Points on a hilly landscape, in no order, each with its height.
From any point a ball rolls to the lowest of the 2 points nearest to it. It stops when none of these is lower. Distance is the straight distance between rows; heights are no part of it.
Zunov height 56: [ 43  25 -37 -28  21 -16   4 -24   5 -17  -3  28   2 -13  20  32   6 -23
   1 -12   0   7  16  -3   1  -3  -2 -24  18 -14  12   3  -9  20   0   7
  -1  -5 -38  33 -15 -32  33 -18 -36 -15  -5 -10   0  10   3]
Gek height 265: [ 48  22  -5 -21   5  28  24 -26  -6 -37  28   2   0  16  22 -15   3 -13
  -1  -4 -12  -3  22  -6   5 -15   0  -9  35  -1  -8  24 -17  -5   0  48
  18  -1   8  28 -24  -1  30 -15   1  24 -17  30 -28 -16   3]
Sif height 359: [  8 -19   7  26 -33  45  20   9   3  15 -24 -27   3  31  14  -6   0   9
  20  10  14 -12   2  19   4   0  23   8  10  26 -15  26 -25  20 -11  38
  24  -7  27 -19  46  40  21  31  53  14  -7  24 -14 -52  -2]
Vikuf height 480: [-19   3  14 -14   0  -3 -12  -8   2 -30  37  23   2  -3   2   7  32   0
 -46   2   5  15 -17  -3   5   5  -2  13   4   4 -14 -27  18 -19 -17  -7
 -27 -19  15 -22 -38 -20  16  -1 -29  16  36 -17  19  20  34]
nug height 318: [ 23 -16 -18  -2   7 -25 -12  36   2  42 -39  -2  -4 -26   9  41   4  -6
   9  12  25   4   5  14  13 -30 -15 -32 -26 -27  -4 -18  13  38  10 -34
 -20  22 -30  10  38 -21  -9  13  -5 -39  21  -2  36  10   6]
kop height 294: [ 14  -4  -3 -13 -16  24  -8  -7 -14 -26  29 -16   0  10  12   9   3 -19
  12  10   5  -1  10  27  26   0 -20  -2  -7 -39 -25 -24  -3 -21 -18 -13
 -24  12  15   6   0  17   9   0 -14  27  -6  23 -18 -15  10]
Kizud height 313: [-39 -26   0  22 -12  21  -9   3  -6  19 -37  -3  -2  10   7   3  16  10
  14  18  -1   3 -24  17  14   6   9  -6  -2  13 -19 -13 -28   3  -8  -1
   9  -4  15 -35  38  17   9  32  23   8  22   1  -8 -33  20]
zata height 515: [-45  -2   7   2  -6  -1 -21 -19   2 -26  20  11  -4  -3  -8   6  25  13
 -32   1   1  -2  -9  -8  -4  26   0  16   8  17  -8 -34  -2 -36  -9 -13
 -18 -25  -7 -17 -42 -15  20  -1 -34  18   9 -28  15  31  20]
Fuzen height 512: [  4   8  11  36   0  27   3 -22   5 -10  15 -35  -8  41  -6 -39 -32  19
  30   6   0 -20  22   2 -16  20  10  -3  25  36  16  40 -20   0  14  43
  37  -4  27  12 -21  36  12 -11  29  23 -48  -2 -35 -24 -21]
Gerab height 326: [ 25  10   5  -4  19  -6 -10 -22  37 -16  29   0 -22  -1 -25   4   3  19
 -22 -37  16  -4   2 -11 -23   2 -13   6 -10   3  -5   0  24 -13 -30  -5
   0 -17   1  12 -37 -21  -8 -34 -35 -20  -1 -29  19  47   2]
Tur height 428: [ 18  -6  40   5  33 -16 -35 -25  23  24  15 -16  -4  -2  -2 -22  -8   2
  12   9   7  34 -20  16 -14  16 -33 -15 -35 -27 -16   0  19   5 -45 -15
   8  11  34   6  -2  -3 -40 -24   7 -19  17 -13  22  28   8]
Toboz height 542: [-15   3 -17  -4 -19  -1  12  22 -12   2 -31  11   0 -14 -12  20  14  -2
  -1 -14 -10 -15  -1 -13 -11  -7  15   9  12  13  12  -2  -5   5  26   1
  -8 -10 -34   8   5  -2  15   9 -11 -12  -1  -4   1  -3  -4]
lema height 636: [-22  17  -1  18  15   6  -8 -40   4 -22  16   1  -8  17   4 -32 -16  10
   1  14 -25   8  -7  -5 -14  36   9   7  27  16  16  27 -24  -4   8  15
  30  -7  11   4 -30  16   9 -15   5  28 -19 -12 -37 -12  -3]
Kalam height 566: [ 24   9  19   5   3  24   4 -22  21 -34  47 -22  -3  30 -16 -25 -25  13
   1 -31   0  -9  23  -8  -8   6  -4   8   1   0   5  17  18 -31 -18  19
  15  -9  24  13 -38  24  -8 -27  -4  10 -33  -1 -26  18 -14]
Ruzat height 91: [ 32  21   6 -42 -13  11  34   9 -19 -41  44  22  29   2  16  -7   1 -41
 -27   0 -24  21   3   0  27 -26   5  18  11 -29  10  14  17  -4   4   5
 -18  -4  16   8 -17  14   3  10   1  28   7  39 -23 -28  16]
ruruz height 301: [  2   9 -13  14  -7 -31 -14   5 -21  27  -5 -19   6 -13 -17 -18 -31 -16
  34  29 -20   6  30  24   5  18 -18  -8  -8 -41  24  -2  -4  -1  23 -29
 -14  29 -23  20  11  23 -30  -9  10  -3 -36  18  -9 -12 -39]
vadil height 343: [ 32  34 -38  -6  14  -1   9 -26 -25 -20  11   5   4   0  11   0 -14 -16
  11  22 -20  -3  39   4   6  14  -7 -18  36 -12  16  21 -39  13  36  20
   0  13 -29  40 -14   1  32 -18  -6   9 -25  28 -32 -29 -17]
telud height 190: [ 50 -18  10  -5   8  33 -14 -27  12 -21  26 -38 -15  28  -7   5  -2  12
  17 -11  25 -14  22  20  12   7 -40 -23 -19 -37 -47 -17   7 -25 -44   2
 -12  13  34  23  -2   3   1 -22 -14  11 -22  16  -3  18  -2]
benem height 406: [-15 -20  26  27 -22  19  25  25  12  24 -19  -2   5  18   3 -22  -1  26
   0  -8  10  -4 -19   2  -1 -12  36  21  -3  42  -8  22  -8  18 -13  33
  31 -10  33 -38  42  28  -7  36  56  -1  14  14  -2 -36  -1]
kodaf height 563: [-56 -10 -17   3 -23   9 -19  -8 -20 -26   3   8   8   1  15  19  17 -15
   6  39 -15  -4  -5  16  21  19  -4   0   6  -8  -6 -44 -16 -28   8 -23
 -28  -8  -9 -22 -17   3  40  19 -28  36   1  -6  -4 -13  16]
lovep height 321: [  1 -18  10   5   0 -10  30  48  11  38 -27   4   0 -12  -7  -7   6  18
 -24 -16  28   3 -20 -19   2 -33  19   9 -16  22 -11  14   9  27   0   1
  14  15  17 -37  53  -3 -33  30  46 -27  38  13  11  -7  -3]
natar height 572: [-25   6 -14  11 -25  23  18  13 -11 -13 -23  -1   1  10   2   7  10   7
   4 -11 -24 -19  -1  -6 -13   0  28  20  21  32  12  13 -21  -4  20  24
   5 -24 -15   7   7   9  27  10   4  15 -14   5 -13 -25   5]
silut height 500: [ 39  11  28 -18   4  -7  19  -8  27   7  20   2   1   5 -12 -23 -12  -8
 -11 -29  -1  11  -2 -12 -10 -17  13   9  -1   3  11  32  34  11 -10  15
  23  -5  14   2  -9  10 -26 -14  17  -8   6   2  -4   7  -1]
zesuz height 358: [ 33  13 -29 -30  20   9  11  -7  12 -21  -8  27 -19  -8  20  39  39   3
 -25 -24  11  -2  -5 -15   1 -21   4 -12  23  20 -19  14   0  28 -14  18
  -2 -20  -5   7  -5 -41  47  -2 -29 -19  37 -13   9   7  38]
Mame height 436: [-21 -22  12   9 -16   3   5  47   3  15  -4 -21 -24  -7 -31  13  -3  33
 -14 -20  32 -24  -4 -12  -2  -7 -11  24 -20  16 -14 -25  22 -17  -5 -21
 -11  18  12 -25  18  -8 -37   6  -1 -15   9  -6  24  33 -10]
vofal height 191: [ 27  14   2 -32  -3  24  19 -11  -7 -40  26  19   7  14  24   6  15 -21
 -17  -8 -10   8  -1  -1  15 -17   5   5  19  -9 -14  13   2  -5 -10  25
  -2 -10  18   6 -13   2  26  -1  -7  21  15  21 -19 -20  25]
fega height 418: [ -3 -14 -19  18   4  -7  -9   7  18  24 -54  -5 -28 -11 -14  34  17  32
   0 -17  25 -14  -8  -9 -13  -5   0 -14   2  18 -12  -2  -5  26   4  -9
   5   2 -23  -1  16 -24   6   2  -7 -37  14 -27  23  24   5]
kob height 575: [ 34   7 -10  -7 -22  33  47  41   9 -23   0  -2  -7  13   2  18  16  17
 -27 -39   3 -30   8 -13 -17 -41  28  36  17  37   0  31  15  15   2  38
   2 -20  10  10  21  -6  25  13  17  -5   8  19   4 -16  10]
Dokaz height 345: [-31   8 -10   1   7 -30 -14 -10 -19  12 -13  20  18 -23   9  -3 -13 -27
  16  34 -24  21  -2   3  14  15   2 -12  -4 -26  22 -18  -9   2  29 -25
  -8  13 -27   0  -6  -6  -1   5  -8   6  -4  -6  -6  -8  -4]
verug height 414: [ -9   5  -7 -18  27 -44 -17  -1   2  21 -25  39   9 -33  21  23  12 -14
 -11  10   6  16 -16 -17   0  -2   0 -27 -11   1   5 -21  13  24   6 -24
 -11  -1 -30  -2 -10 -51   9   8 -32 -29  29 -26  32  34  16]
kugim height 709: [  4   7  27  -2  18   4   3 -34  13  -9   8  33   7   9  25 -28  20  -2
 -25  -3 -21  24 -38   0   2   2  19  -2  14  26 -13  36   1  22 -26  40
  26 -22  44 -33   0   0   6   5  17  10  44 -11  -8 -22  30]
pof height 248: [-48 -13   9  -8   3 -10  13  15 -20  -2  -5  41  24 -16   6  -9  26   2
 -34  13 -12  15 -32 -15  13 -11  24  11  -3  23  -9 -21   0  -4   8  -3
 -11 -16  11 -43  10 -27  -1  30   6   5  39   2   8 -19  24]
zis height 269: [  5  -3   1  -2  -7  10  -1  11  19 -23  25  -9 -25   1 -23  18  15  24
 -26 -32  20 -18  -3 -13  -9  -8  -8  20  -2  11 -13 -13  25 -19 -12  -5
 -17 -11   4  -5 -22 -14   4  -5 -28  -7   9 -17  15  34   7]
nizer height 317: [-40 -10   5   1  15 -17 -11  -1  -3  10 -16  27  -1 -14  11   6  25   6
 -22   6   3  14 -30  -5   5   2   6  -6  -3  24 -17 -20   1   3  -2  -7
  -4  -8   6 -33   2 -33   6  17  -7  -8  45 -22  20   7  30]
lede height 192: [-15  -9 -15   7 -37  26   0  26 -10 -23  14 -25 -12  13 -30  17   3  17
  12 -30   5 -49  17  -7  -5  -1  -6  25  -1   5   9 -21  -2 -41   5  -6
 -21 -16 -18  13 -14  25   5   0 -26  12 -38   0   3   9 -29]
zato height 158: [ 51  27 -20 -39   4  -1  30  -5   1 -26   5  25   4  -8  10  19  13 -19
 -17 -29  -3   2  19 -14  -2 -26  11   3  24   4  12  26   4  16  10  27
   0 -14 -25  33 -18 -20  29 -16 -21 -12   4  10  -2  -3  12]
dosib height 205: [ 15  14 -23 -19  -1 -38  -9  11  -9   6  -5  25  17 -28   8  31  -4 -39
   7  11  -3   8  20   7  12 -10  -9 -22 -13 -39  24 -22  14   8  19 -29
 -33   4 -48  22  -7 -18  12  -6 -34 -14 -10  -3  18  17 -11]
vesef height 338: [-10  15 -23   7   7 -31 -18  -5 -30  17   0   6  17 -22   5  -9 -31 -32
  28  51 -33  14  20  24  18  19 -16 -15  -3 -47  30  -8 -12  10  43 -30
 -22  26 -31  15   3  12  -3   3   0   8 -19  15 -20 -25 -21]
vit height 472: [ -8 -10  11  -6  -8 -16  17  47   1  21  -5  -5 -12 -20 -40   2 -10  21
 -15 -36  19 -22   4 -33 -13 -17   2  25 -22  18  10  -8  30 -13   8 -15
  -6  12  -3 -11   3  -5 -46  -5  -1 -31   6   0  23  39 -29]
Gagis height 296: [-44  20 -12  -4   4 -31   9  -2 -30   3 -14  30  33 -33   0 -13 -12 -21
  -8  19 -39  14  -1 -20  -5  17  23   3  16   1  38   1 -13   0  53 -16
   0   1 -37   5 -25  -9  -5   6  -4   5 -15  -2 -15  -8 -19]
bosek height 595: [  6  -1 -16  10 -34  48  30  16 -13 -16 -22 -19   1  24   9  16  10   9
   9 -11  -4 -29  15   7  -7 -17  22  16  25  30  -3  16 -25  -1  13  43
   3 -17  -5  13  29  16  38  13  21  20 -17  27 -15 -39   1]
Ribal height 256: [ 36 -15  10   2   0  10  25  32  25  29 -12 -19 -10   6   2   5  13  12
 -15 -19  32  -2  -9   1   3 -30   7   5  -5   9 -20  22  18  39 -19   6
  10  12  27 -17  49   7 -15  20  37 -23  27  10   4 -10   8]
vizek height 541: [ 25  17   1   4   0 -14   9   1  17   6   6 -12  -6   1 -30 -12 -21   5
   7 -39  -1 -12  23 -19 -24   1   6  11   4   8  33  24  14  -8   7  10
  14  -7 -23  29 -19  14 -24 -29  -4 -17 -38 -13  -5  20 -33]
lumob height 136: [ 26  31 -28 -27  13 -39  -4 -14   0 -19  14  35  12 -26  14  22  -3 -33
 -11  -2  -6  12  14  -6   2  -3  -4 -13   3 -31  25  -5   8   5   7 -18
 -22  -4 -43  29 -34 -26  18 -17 -43 -11  -6 -12  12  27  -5]
Pebu height 200: [  3 -16  -2   6 -25  42   9  32  20 -34  31 -33 -28  22 -27  29  15  43
 -17 -39  30 -42   8  -5   2  -8 -16  30  -4  13 -24 -23  23 -29 -12  -5
 -28  -7  23 -10  -2   0   6   8 -23   2  -2  -7  12  24  -4]
nik height 166: [-26  -7  11 -14 -14   3  16  15 -13 -10  16  20  20  -1   8  -3  16 -18
 -18   6 -15  12 -23   2  19  -8  16  17  -4  -2  -9 -15   5  -7   4  -9
 -15  -6  19 -27  11   4  -1  26   4  18  25  13  -2 -28  21]
fanef height 445: [  4   1  41 -12   0 -18  11  15   8  23  22  -1  10  -7 -23 -32 -21  -1
 -11 -18   1  15 -12 -13   0  -6   6  18 -28  -6  11   4  33 -15  -2  -8
   9  11  17 -15   3  11 -56  -4  20  -9   8  11   4  14  -8]
tigi height 183: [  3  25   6 -33 -18 -11  37  17 -23 -13  21  24  43 -13   6 -18  -4 -38
 -21  12 -38  25  -8  -9  18 -24  21  17   8 -18  33  13  11  10  28  -1
 -10  -2  -1  -2   3  11 -10  17  24  21   2  30 -19 -41   4]
tumog height 460: [  7 -15 -18   4   1   9 -12   8  15   4 -27 -12 -35   1   2  34  28  25
  -1  -7  27 -14  -8   8   3 -14 -18 -10  -1   4 -28 -13   3  16 -12 -12
  -9   6   1  -7  20 -20  17   8 -13 -18  27 -18  19   8  24]
gemur height 376: [ 34   4  23   3  31   0 -30 -41  37  -3  29 -10 -19   9  -7 -11  -6  13
   0 -18  13  17  -7   5 -16  15 -34  -7 -20 -19 -16   6  20  -9 -49  -2
   5  -5  27  14 -28 -12 -17 -36 -16 -11   6 -24  14  40   8]
Vapid height 616: [-47   7  17  15   6   6  -8 -20  -8 -19  30  -1   6   8  -7 -42 -17   0
  -9  16 -37  14  -7   2   2  30   7  22  10  -2  15   0 -10 -33   8  -6
   7  -6  20 -19 -37  22 -11  -1   4  39 -16   1 -29 -15  -4]
sab height 247: [ 65 -18   9 -10   3  41   8 -25   1   0  12 -47  -2  32  14  -2   6   1
  32   3  27 -16  27  18  20   1 -22 -33   5 -35 -50  -3   1  -1 -36  30
   6  26  42  21  17  13   9  -8  16  10 -25  40 -15  -4  -7]
sesa height 255: [ 56  -7  -7 -13  14 -17   6  26  15  51 -28  -9  10 -16  14  26   6 -19
   1   2  28  16   8  14  13 -35 -11 -28 -17 -28   2   6  14  54  -4 -13
  -5  23 -14   9  51  -3 -19  11  24 -41  25  13  21  -9   9]
dur height 270: [ 10   0 -21 -17   8 -29 -33   6  -9  10   9  18  12 -21  31  28 -11 -40
  23  44  -3  14  11  26  23  -5 -27 -35 -28 -53   6 -33  14   3   2 -40
 -38  14 -29  19   3 -15  16  -1 -36   1  -4  -4  28  11   0]
mozi height 350: [-22 -12  14  -8  31 -37 -38   1  -4  26  -5  20  14 -27  26   6   5 -18
  -3  33   6  26 -22   1   7  -1 -15 -28 -35 -13  -3 -31  11   9  -2 -33
 -17  10  -2 -15   4 -39 -15   5 -11 -14  37 -18  43  23  21]
Bom height 449: [-15  -7  22  39 -13  24  18   8  17   9 -27  -3  -4  29   3 -19  -1  27
   5 -18  -4 -16  -8  -8 -25  -9  44  15  16  67   9  39 -16  17  -4  52
  48 -28  16 -19  18  19  16  16  40   2  -6  -6  -5 -24  -2]
Murib height 606: [ 11  -1 -13   7 -46  44  47  51  -8  -6 -10 -10  11  21   1  17   8   7
  -8 -26  -4 -35   9   1  -6 -28  30  47   7  35   4  16  -4  10  15  31
  -6 -16   7   7  44  21  17  31  31   7 -10  37  -2 -35  -5]
rotep height 327: [-56 -19  14 -13   1 -19  13  17 -37  15 -17  31  30 -24 -20 -12  -3 -10
 -24  12   1   2 -19 -33   2 -13  21  16 -21  21  13 -22   0 -19  23 -16
  -9  -2  -3 -38   8 -28 -27  12  14   2  24   3   5   7  -5]
gad height 427: [ 11  14   0 -21  20  -9  -2 -21  12 -18  16  29  -5 -10   8  11  20  -7
 -27 -17  -1  14 -17  -9  -4  -2   3   2   7   8  -6   5  16   8 -14   4
  -3 -18  -4  -3 -24 -25  16  -7 -26  -5  31 -20  10  16  32]
Tozug height 594: [-24  -1  25  13  -6  16  -4  -6   8 -20  35 -16  -3  17 -21 -22 -20   9
  -1 -15 -10   1   2  -1  -4  17  -2  24  -2  -1  10  -8  11 -43  -7  -6
   4 -11  16 -12 -28  26 -21 -11  -5  21 -19  -5 -14   9 -12]
savu height 499: [-61 -13  -7  -2  -9 -23  -9  13 -24  10 -34  29  14 -24  -6  19  13   1
 -13  16   2 -16  -7 -23 -11  11   8  -3  -5  23   2 -31  -8 -14  22 -26
 -11  -3 -41 -14 -24 -35   8   9 -24 -11   4 -20  18  33  -9]
luno height 540: [-41   3  -9   7  -3   2 -12 -21   2 -30   2  10  -4  -2  -8   4   9  14
 -12  -9 -10  -6  -9 -16 -19  29  15  16  17  19   7 -11 -16 -25   5  -5
   4 -25 -21   2 -39  -5  17 -10 -34  15 -13 -27  -2  19   1]
sofi height 280: [-20  11 -27  21 -10   9  -8  -4 -14 -19   4 -23  -8  12 -20  -7 -17  13
  20   0 -18 -29  24   3  -8  22  -8   3  17  -1  21   6 -29 -21  27   3
  -4  -5 -20  28 -17  28  10 -16 -12  24 -52   0 -27  -9 -32]
Pira height 378: [-23 -12  21   3  18  -3 -26 -12   4  10   7  12  -4   3  21  -3  27   4
 -16  13   2  22 -38  16  12  10  -8 -12 -12   4 -31 -17   3   3 -24  -2
  -8  -3  37 -32  14 -12  -8  13   4   6  51 -17  12  -4  35]
Dobe height 466: [-36 -12  -8   5   2 -36 -25   2  -7  20 -36  22   2 -27  -5  26   2   2
   8  17  10  -5  -7  -8 -12  12  -6 -19 -19  -2   1 -31  -1  -2   6 -33
  -6   7 -39   3 -10 -33  -1  -5 -28 -26   1 -25  31  40  -6]
fiko height 614: [ 20  28 -17   6  27 -48  -6 -28   7  37 -26  16  12 -23   5  -8 -26 -17
  20  22 -15  32   8   6 -13  21  -4 -29   8 -22  34  19 -12  39  19  -7
  15  22 -39  30   7  -9 -18 -20   9 -32 -10  -8  -4   3 -24]
bal height 501: [-11 -11 -29  -5 -20  14   4  24   0 -14 -22   1 -18  -3  -2  42  36  14
  -6  -7  15 -28  -2  -3   1 -13   2   6   8  17 -19 -19  -3   5   8  -6
 -24  -8 -17  -6   7 -17  36  18 -24  -8  17 -10  16   1  19]
kurem height 587: [ -1  11 -21  22  12 -33 -17 -29   8  20 -33   3  -8 -11  -9   0 -22   7
  24   4  -7   8   8   3 -23  33  -5 -21   5  -9  22   7 -21  14  12 -10
  18  13 -36  30  -5  -3 -14 -24  -8 -23 -33 -25   0  15 -30]
zagof height 238: [-55  -2  -7  18 -30  19   2  27 -25 -18   5 -15   1   9 -23  -6  -7  10
   9 -13 -24 -35   6 -13  -9  13   7  33  15  14  25 -18 -19 -38  24  -6
 -11 -20 -15   2 -22  33   2   4 -14  33 -42   0 -12  -3 -27]
sepu height 660: [ 12  15  -9   5  20  12  -7 -50   9  -7  -7   3 -10  15  24 -17   2  -1
  15  16 -10  12 -10   4  -9  21   7 -17  32  12  -1  33 -32  20  -7  32
  34  -2  10   4  -8   6  22 -13  11  12   2 -12 -28 -16   4]
zator height 538: [  4   8  20  22  -4  35   1 -18   4 -31  43 -34  -2  42  -7 -44 -33  15
  14  -4 -10 -18  27  -1  -5  14  -4   9  15  15  10  23  -4 -25   5  23
  19  -1  34   6 -36  41   3 -15  11  33 -44  11 -44 -11 -20]
kasaf height 288: [-10 -23  17   0  19 -15 -41   7  -7  22   3  -3   8 -10  30   8   4 -17
  15  39   6  24 -27  26  18   1 -24 -24 -38 -33 -19 -32  10   5 -17 -36
 -19  20  12 -11  22 -12 -21  11   1  -4  29  -7  30   1  23]
Tivi height 309: [ 72  35 -24 -18  19   3  23 -29 -12 -18  28  -8   3   3  15 -17  -6 -12
   8  11 -11  -8  51   0   2  -4 -12 -29  45 -17   0  22 -26   6  19  48
  14  16 -16  46 -23  -6  23 -21   2   7 -33  41 -22 -20 -22]
sep height 396: [  3  -4   1  30 -23  20  11  -1   1  28 -43 -29   0  17   3 -12  -9   2
  27  14   5  -5  12  13  -8   6  18  -6  22  19  11  32 -32  22  14  33
  23  -3  -3  -5  35  39  10  17  49   4 -14  13 -18 -42 -17]
sopef height 273: [ 60  22 -16 -48  24  -2  22   1   6 -13   7  30  -2 -10  31  27  28 -26
 -24 -20   8  10   2 -11  14 -39   0 -14  16  -5  -6  15  16  35 -10  16
  -6 -10   1  14   4 -31  28   1 -17 -19  39   5   4   0  36]
zugan height 686: [-11   4  16  14  15  16  -5 -42  23 -12  -2  16 -10  24  16 -27   9  18
  -6  -2 -14  12 -31  -1 -12  21  23   0  21  43 -11  32 -13  10 -24  44
  44 -24  29 -23  -5   3  16  -5  10  14  19 -24 -20 -12  18]
raza height 125: [-23 -13  -1   8 -40  45  13  41  -2 -30  20 -25 -16  24 -25  19  10  32
  -5 -34   4 -49  -1 -10  -4  -8   5  45   2  28  -8 -19   6 -34   3   0
 -17 -20  13 -10   0  17  16  15 -14  16 -13   6   4   1  -8]
kuni height 393: [-39  -4  33  -8  11 -21  10   3 -11  22  -1  18  17 -15 -24 -37 -22  -3
 -14  -9  -8  15 -18 -29  -7  -1  18  17 -15  17  18   4  11 -20  11  -1
  23  -2   7 -29  -4  -4 -48  -7  22   0   8  -3  -1  10 -10]
Mobem height 243: [ 26   1   3  -2  14  10 -26 -32  -5 -28  40 -17  -6  12   9  -8 -12 -14
  19  17  -1  12  16  25  14  14 -42 -15 -15 -57 -25 -11   0 -27 -32 -14
 -19  16  23  20 -24  10  -1 -23 -18  22 -18  15 -13  15  -3]
zupo height 533: [-63 -19  -5  -1 -25 -10 -16  13 -19  -3 -15  16   9 -12   3  20  20  -5
  -6  30   1 -13  -9  -2   8   8  -1   0  -7   7  -8 -53  -3 -24  16 -31
 -25  -1 -21 -26 -10 -18  19  19 -26  10  11 -11  16  13  10]
kul height 337: [ 32  -2  -2 -11 -12   9   1  -3  -9   7  10 -26   6  11   6   2 -11 -24
  23  16   7   5  12  30  21  -1 -16  -7  -9 -41 -11  -3   5   3  -9 -11
 -14  26   8   8  23  25  -7   2  14  12 -12  29 -16 -19  -2]
zoga height 510: [ 24   8  10  -6   4 -26   6  18  24  17   8  -3 -16 -15 -40  -2 -14  10
  -9 -47  10 -15  15 -25 -25 -14  -2  16 -14   1  25  10  34 -10  -7 -11
   5  -3 -17  14 -19  -4 -41 -29 -13 -36 -19 -14  21  44 -27]
vonat height 263: [-12  10   5  10   2 -25 -16  -7  -7  14  17 -14  -3  -7 -22 -35 -35  -4
  19  11 -18   6  21   6  -7  24 -14   9 -13 -31  23   5   4 -22  10 -25
  -2  20  -6  14 -19  29 -35 -14   6   3 -38   4 -14   6 -33]
rafo height 382: [-34 -28   3  17   0  -5  12  48   1  28 -38  -3 -18 -12 -19   7   2  37
 -22 -10  37  -5 -18 -24  -3 -18   5   7 -19  34 -17  -7   4   2   3 -11
   9  18  17 -42  42 -18 -33  16  21 -26  39  -4  17  24  -4]
Liri height 565: [-26  13 -20  13   7 -17  -8 -27   0  -6 -15   6  -4  -7  -5   1  -9  12
   9  -7 -12  -2  -3  -9 -25  32  13  -3  17  12  22   5 -23  -1  17  -4
  19  -6 -34  22 -21  -2   1 -16 -18  -5 -28 -26 -12  14 -17]
kozi height 539: [ 33   8  10 -16 -10  13  31  10  17  -5   5  -2  -5  12  -3  -3   1   1
  -9 -30   0 -10   2 -10 -11 -24  19  17   9  19   7  30  18  11  -2  26
  12 -14   5   4   7   8   5  -1  16  -5   4  11  -7 -11   5]
Kete height 485: [-14   0   7  37  -5  28   4 -18  18 -10 -15 -25 -12  33   0 -21 -12  27
  23 -12  -3 -20   2  -4 -22  14  23   2  25  54  12  35 -26   0   7  46
  44 -19   9   2  -3  23  22  -4  24  18 -30 -16 -21 -19  -8]
bipep height 298: [ 35 -14   5  -5 -18  38  13  -5  -8   5   4 -40   5  32  12  -5  -4  -9
  30  13  18  -6  16  25  22   1  -8  -7   6 -19 -27   9  -5   5 -17  18
   4  19  28   3  31  32   8  11  29  16 -16  36 -26 -31  -5]
ramud height 316: [ -8  16 -31   2  -2  21  -3 -17 -23 -39  16  -7  -2  11   7  -7  -7   0
   8  16 -26  -9  24   7   7  14  -4   6  28  -5   7   6 -36 -17  26  10
  -2  -4 -12  23 -26  12  35 -11 -13  36 -32  15 -40 -26  -7]
zolaf height 211: [-22 -12  25  18   2 -23 -28 -10  -8  35  -5 -24   3  -5 -20 -37 -41   1
  35  25  -7  21   3  15  -1  25 -26  -4 -36 -27   5  -6   6 -19  -6 -30
  10  31  14  -3   9  20 -55  -8  26  -3 -27   4   5   8 -25]
Kamu height 176: [ 71  -8  10 -11  13  -3  18   9  27  54 -23 -22   4  -3  18   2  10 -14
  -8  -5  44   9   4   8   1 -34   4 -22  -1  -8  -9  38  13  65 -19  15
  16  14  15  -8  46   9 -15  13  52 -35  30  15  12 -19   5]
Fima height 567: [ 48  22   0  -4  14 -10   0 -25  21 -18  39 -10  -5   9 -24 -27 -30   0
   1 -27   0   1  33  -6 -19   3 -16   3  -2 -19  24  26  22 -15 -17  11
   8   0   0  33 -38  13 -23 -38 -12  -9 -45  -5 -12  27 -29]
lidad height 156: [-18 -24  20  16  13 -27 -34  -6  -2  45 -23 -15  -1 -15 -10 -12 -24   0
  38  29   6  28 -12  17  -2  15 -27 -19 -44 -28  -9 -14  -1  -3 -16 -32
  11  28   6  -2  26   1 -49  -8  22 -17  -4  -6  24  16  -3]
pebo height 219: [-23 -32  24   6   2 -21 -28  21 -11  33  -2 -17   2 -16 -10   1 -11   3
  13  26  21  11 -17  14  13   1 -24  -2 -53 -22 -20 -35   8 -12 -11 -42
 -12  26  11 -14  25  -8 -43   3  12 -11  11   6  34  20   1]
mup height 369: [-36 -25  20  27  17   5 -23 -17   7  31 -32   8 -13   6  10 -10  16  24
   1  11   8  14 -36  13   7  14   6 -14  -6  22 -29  -2 -19  11 -24   9
  23  -1  28 -44  36   0  -9  20  27  -5  44 -20   5 -12  24]
guk height 324: [ 16 -11  -3  -1  22 -22 -45  -9  -1   4  14  -5   0 -11  22  12 -11 -25
  35  43   2  26  -2  38  12   7 -49 -34 -34 -58 -11 -23   9   3 -26 -37
 -23  18   0  17   7  -8  -4 -14 -18  -4   1 -10  31  13   7]
bimi height 244: [-22  24 -12 -20 -12 -11  29  12 -28 -22   1  32  33 -18   9  -9   2 -32
 -19   8 -47  16  -2 -14   7  -7  27  15  25   0  38  13  -5   5  40   2
 -10 -14 -21   6 -17  -1  15  11  -1  19  -6  11 -16 -29   5]
Bar height 371: [  8 -18 -17  17  20 -21 -29   5  16  40 -60   1 -19 -21   4  39   6  13
  13   8  24   6  -9   8  -3  -9 -17 -39 -12  -8  -9 -13  -3  40  -6 -27
   5  14 -29  12  24 -31   3  -1 -10 -48  16 -27  39  25   6]
tet height 246: [-29 -23   7   5 -20  15  -4  19 -11   4   5  -5  11  13   8   6  17  -4
   0  20   4   6 -22  23  30   2   1   8 -19  -8 -30 -37  -4  -6  -7 -22
 -19   7  28 -32  33  13 -10  31  12  18  23  13  -1 -29  19]

Call two points neighbours if one is among the 2 nearest of the other. Go from one point of each pair to the other, from neighbour to neighbour, staying as low as possible. Name the highest point that can't be avoided.
Kamu, Sif: Fima
Sif, nik: Murib
Zunov, Ruzat: Dokaz
Zunov, lidad: guk
raza, Ruzat: vadil

Write out the way that a ball takes from each point below.
Dobe: verug mozi kasaf pebo lidad
fiko: Dokaz Gagis bimi tigi Ruzat
Fima: vizek zoga vit Mame rafo lovep Ribal Kamu
kob: kozi silut fanef kuni rotep pof nik
sepu: lema Vapid Tozug Kalam zator Fuzen Kete Bom benem Sif
luno: zata Vikuf gad zesuz sopef zato Zunov
